Points, in no order, along strands that fork and pass close to each other.
Points whose rows are less than 41.9 apart are linked; no others are. Some points are linked to none.
K199: [  3   1   5   3 -10  -8 -10  -6   5   2   7  -1  18  24  -2  -6  -5  -5
  -6   7 -12 -11]
K701: [ 13  -7 -17  33  -1  -8  -8   0  14  -5  -9 -16   6   3 -16 -10  -6  10
  -8  19 -12   7]
K52: [-15 -10  10 -24   1  -2   8   6  -6   6   8  10  -4  -6   2  -1 -12  -7
 -10 -13  20 -10]
K402: [ 18   9   1  25   6 -14  19   4  -7  10 -19   6  -1 -15   6  -2   2  12
   5   7  -1   2]
K635: [  6   1  -6 -13 -22  27  13  -1   7   4   8 -24  -4  -7   2  18   6  -2
 -11 -12   4 -21]
K8: [ -3 -16   7  24   5 -13  -1  -5   2  -7  -5   0   8  14  -9  10   0   0
 -12  -8  -7  -7]
K865: [  3  12  -3 -11  10  11 -25   8  -8  -4   1  13  -6  -8  22   7  -5  -1
  20   1  -3   4]
K321: [  9  -3 -15  11   7  20   3   4 -19  11  -3   5 -16  14 -17 -15  -1 -12
  -3   8 -14  12]
K238: [  2  -9   1  -4 -10  13  17  -1   0  -6  26 -15 -13   0 -19   6  26 -14
  -9  -1  11 -11]
K728: [  6 -14   3  17 -13 -12 -16   0  14  23  -9   0  16   1 -10 -19   1   3
   8   5  -5   3]
K59: [ 10  18  -3  18  -8  -2   4   3   0  -7  -5  -2   7   4  -2 -15 -14  11
  -2  18 -15   2]
K38: [ -6 -12   4  -9   8  -5  15  -2  -1  12  -1  13 -31 -10   3  16 -10  11
   4 -20  10  10]
K69: [  0   8  -4  -3 -10   8   1  -7   7  15   2   9 -10  11   8  -5  12  -1
   2  -6   8 -12]
K406: [-16  11  -2 -16  -2  -3 -17  -8  19  -4   7   2  13   7   8 -17   6  -1
   1   2   4  -8]
K253: [ -7   5   2   9  -8  13  -7   1   0   1  20  10   0   5  -5   9   0  -6
  12 -11  -4   4]
K57: [ 11   1 -13  19   9   8  27   1  -8  11   3   9 -20  -3   3   7 -10  16
  -3  -8   4   5]
K929: [ -5   4  -2 -14  -5   7 -14   0  12  20 -10   6 -29   6   2 -10  14  -3
   8  -9  16   1]
K9: [  7 -14  11   1  -8  -7 -22   3   8  12 -24  -7  -2   3 -10 -13  -2  -3
  10   5  -7   9]
K637: [ -2  -1   1  16   3 -14  13  -3   1 -11 -12   2  -4   6   6   9  -5   3
  -2  -8  -1  -4]
K971: [  7  19 -15  19   1  12   7   4   6   5  -3   0  -1   7   2 -24  -3   0
   3  12  -4   2]
K274: [ 14 -14  14  -7   0   0 -32  -1   9   0 -22 -15   0  15 -14 -13  -8  -3
   0   2 -12  -5]
K925: [ 12  25   8  12  12   6  24  -1 -19 -15  -3   2  -8 -13   8  -2   0  -1
 -11   3 -13  11]
K334: [-20 -15  11  -8   1 -16  12   5  -6   5 -11  10 -14  -5   2   3  -8   8
  -4 -18  14  -7]
K510: [  6  -5 -11  19   0 -16  11   7   8 -14 -12 -21   6  -4 -17   7   0  11
  -6  11  -1   6]
K841: [ -6 -11  -3   9 -15  -5   1  -6  22  22   3  -4  24   4 -13 -32   5   5
   2   8   5   2]
K277: [ -3 -12  15 -11   4   3 -33  -4  -1   5  -7  12  -9   8   1  -1  -2  -5
   1 -10  -3  -1]
K19: [ -2 -12   1 -32  26  10  -5   5 -18   4   0   6 -12 -17  13  25  -7  -2
  14  -5   9   9]
K700: [ 15  -5  -2  16  -2 -29   3  14   3  11 -25  -7   8 -14   0  -3   2  11
   7   4   1   3]
K842: [-16 -13   1 -35  15   0   0   2 -15   0   3   7  -6  -8   9  12 -14  -4
   5 -15  12   2]
K919: [ 11 -21  -3 -29  11  13 -23  -2 -11  14  16  11 -11   1  12  20   0  -7
   6  -6  -3  -5]
K949: [-10   9  -2  11  -9 -24  16  14  11  -8 -18 -21   7 -21  -5  -1   4  10
   0   8   0   7]
K85: [  2 -16  11   8  -8 -23 -10   6  13  -8  -7 -13  18   4  -7   9  -8  11
   3   8 -12   3]
K961: [ -1   9   1 -13  -2 -13 -24  -9  12   1 -14   0   4   3  17 -17   3  -7
  -1   6   4 -10]
K267: [ 15  14 -19 -14  -6  28   4   2   3   1  16 -17   0  -7  16  21   0   0
  -9  -3   4 -11]
K780: [  5  -4  -4 -10 -20  30  24  -2  -4   0  13 -26  -6 -12 -17   6  14  -6
 -10   0  10 -17]
K528: [ -5   5   7 -16   6 -12  -5   9 -13  -1 -22   5  -7  -5  13   3  -7   6
   6  -5  -2   4]
K270: [  7  31   3   3 -10   2  -2   4   2   3  -1  11  -1 -11  20  -4   3   3
   6   6 -17   6]
K263: [  4  -3   8  12  -1   4  -1  -3  -9  -4  18  12  13  23 -11  -4  -1 -12
  -6  11 -12  -8]
K570: [ -6 -10  -3 -14  12  10  18   1 -22 -13  17   0  15  -6   0  27  -3  -4
   4 -10   2   7]
K349: [ -2 -19  16   8  -3  -8  -7  -4  -1   3   0  20  -2  10  -1   5  -2  -5
  -1 -11  -4   2]
K354: [  4 -20   7 -10  -2   5  15   3  -7   5  19   7 -22  -6  -1  30  -7   4
   0 -11   2   3]
K894: [  4  -3   5  -1  -8  11   7  -8   4   3  31  10   1  15 -12   2  19 -13
 -12  -4  10  -7]
K21: [  4  13   3  15 -14 -17 -17   6  21   3  -4  -1   0 -13   4 -21   0   8
   4  18  -5   1]
K876: [-11  -6  18  -7  -8   2  -9 -13   5  -2  26  10   6   7  -2  -9  18 -17
  -9  -6  10  -4]
K953: [ -9 -24  19 -14   3 -25 -10  13   7   0 -23 -19  13   6 -16   9   5  -3
  -2   0   0   8]
K998: [ -1  25  13  -2   8  -6  19  -1 -11 -12   0   5  -5 -23  19  10   3  10
  -2  -2  -1  17]
K469: [  5   1  10  -5  10   9 -36 -13  -4   2 -17   0 -11   8  -5 -11  -8  -9
   3   1  -2 -10]
K604: [  5  16   9   2 -11  -6 -18   2   5   0  -7  11  -8 -14  14 -18  -1   0
  10  15 -14   1]
K492: [-11  22  -3  -7  14  -8  16   1  -5 -14  -5   5   7 -20  21   6 -10   3
  -8  -4  11   3]
K686: [-25   1  13  -3   0   3   6 -15  13  -5  22  -2  10   9 -11 -17  16  -1
   1  -7  10   1]
K770: [  0  17 -23   7   1  27   6   0  -2  11   2   4  -9   8 -15 -19   5 -11
  -4   6   1   4]
K179: [-13 -11  17   2  -5 -16  -8   5  -1 -15 -10  -5  13  -2  -1   3 -10   2
   8  -8  -8   4]
K864: [  5  26 -19 -10  -6  21  -2  -1   6  -4  20  -7  -2  -9  21   8  10  -4
   1   0   7  -3]
K11: [ -3 -10  -5   7  16   5   5   0 -21 -22   5   3   0  13  -6  10 -10  -7
  -9  -1  -3  -5]
K178: [-11  26 -22 -14   0   4   6 -11   4 -18  17  -7  -4  -2   5  -2  16   0
   2   1   8   0]
K778: [  5 -12   7 -16   0   3  -5  -3 -11   9  15  15 -14   6  13  24  -1  -2
   2  -9  -2  -8]
K821: [ -3   0 -10  -5  10   7 -12   3  -7   0  11  11  11  -5  23  19  -4   1
  16  -4  -1   7]
K73: [ -3  -1 -16  23  -5   6  -8  -9  20   2  -3 -13   9   2 -22 -29  -6   4
 -12  17   0  -1]
K538: [ 10  22  14   9  -6 -13   9   1  -6  -9  -7   1  11 -12  10  -3  -4   9
   5  18 -21   6]
K102: [  4  -8   0  11   7  12   9  -1 -23  -5   2  11  -1  13 -20   0  -8 -10
  -5   5 -15   5]
K722: [-10 -30  24   3   3 -15  12  -3  -7   8  -7  11 -10   0  -6   4  -2  -5
  -5 -16  10   3]
K671: [ 16 -10 -13  -4  -5  32   3   4  -8   6  23  -4 -16   7  -8  17   6 -10
 -19  -4  -4  -8]
K422: [  5   6 -13  -6  17  22  18   2 -24 -14  11  -3   6  -1  13  26  -8   2
   0  -6   2  10]
K527: [-27  11   4 -14  -1  -7  -3  -8  16  -2  11  -2   1   2  -2  -9  14   0
  10  -4  12   0]
K438: [ -9 -19   7 -21  12 -22 -18   7  -1 -12 -26 -15  11   0  -4   5  -3  -4
   0   5   5  -4]
K397: [ -4  -3   3  -2  -5 -26  16  20   6   2 -26 -15   5  -9  -4  -5   1   8
   5   2  11  12]
K109: [-18   1  -6   8  -7   0   5 -15  17   2   3 -14  14   5 -22 -31   1   9
  -5  11  10   1]
K940: [-18 -10  -2  -6  14  -4  -3   3 -11  -6   0  12  22  -3  16  11  -5  -3
  16  -2   2  -3]
K814: [ 18   1 -14  29   8   4  12   0  -6  15  -8  17  -3  -2   0  -5  -2  12
   4  -6   6   3]
K870: [ -6 -11   3 -28  -8  12 -13  -6  15  11  15   4 -13  -3   5   8  13  -8
  -3 -12   7  -9]
K226: [ 10   1  -2  -5   4 -20 -21  -2   3  -5 -18   4   5   5  25   3   0  -3
   0   8  -2 -10]
K195: [ -6  10  -8  -3  -8   0  -9   2  14  22  -5   4  -6  -7  -4 -27  11   1
  14  -4  12   6]
K43: [ -3   4 -17   7   3  22  20  -7   3  12  12  -3  -5   8 -21 -15  17  -7
  -3  -3  11  -3]
K560: [ -3   4  -3   5  -1  10  14 -12   9   7   7   7   1  20 -11 -17  10 -10
  -9  -4   7 -17]
K120: [  9  -6  -2   2 -20 -13 -12   0  16   1   2 -13  19  13  -7  -3  -9   9
  -3  16  -8  -3]
K415: [ -6 -12   5   3  14  -3   7  -3 -13 -15  12  11  19   1   3  17  -6  -5
   6  -8   4  -4]
K959: [  9  -8   5 -12  16 -25 -19   0   2 -14 -31 -11  -7  -4   8   5  -2   0
   0   7   1  -4]
K55: [ 18  31  -4  10   2  25   9   5 -12  -7   7  -3 -13  -5   6   8   0   7
  -1   1 -15  15]
K240: [ 18  -2  -5  22 -10 -23  -8  10  18   5 -11  -7   0 -21  -3  -5   5  13
   6  19  -6  10]
K543: [-13   8  -1  -1   8  -7  25   4 -12 -17  -8  -3   6  -2   5   6 -11   3
 -10  -7   7  -6]
K822: [  4  10  -5   9   6  -4  10   3 -14 -23  -6  -9  13   7  -6  -2 -18   4
  -7  14 -19   7]
K97: [ -1  15  -8   7  -4  28   3   2  -7  -3  21   0  -5   8  -4  11   1   2
   3  -2 -16   5]

A fork is a point with three links, a tip a point with one. Leave the first point through the second and follow the links. Name the first fork or tip that comes.
K438, K959 -> K894
K8, K637 -> K253
K949, K510 -> K349
K728, K841 -> K700

A fork is a point with three links. Follow the links from the first point to the second and name the forks in between, in order.
K492, K73 -> K349
K120, K560 -> K102 K770
K179, K865 -> K102 K415
K865, K822 -> K415 K102 K770 K59
K349, K57 -> K700
K9, K527 -> K700 K59 K770 K560 K894
K570, K527 -> K415 K102 K770 K560 K894
K321, K814 -> K770 K59 K700
K267, K199 -> K894 K560 K770 K102

Name the points in between on the shortest way along the links from the first point to the second, in order.
K57, K822 -> K814 K402 K700 K240 K21 K604 K270 K538 K59
K543, K728 -> K637 K8 K349 K277 K469 K274 K9
K841, K238 -> K109 K73 K701 K510 K949 K397 K700 K240 K21 K604 K270 K538 K59 K971 K770 K43 K560 K894
K998, K842 -> K492 K543 K637 K8 K349 K722 K334 K52
K959, K195 -> K226 K961 K406 K527 K686 K876 K894 K560 K69 K929
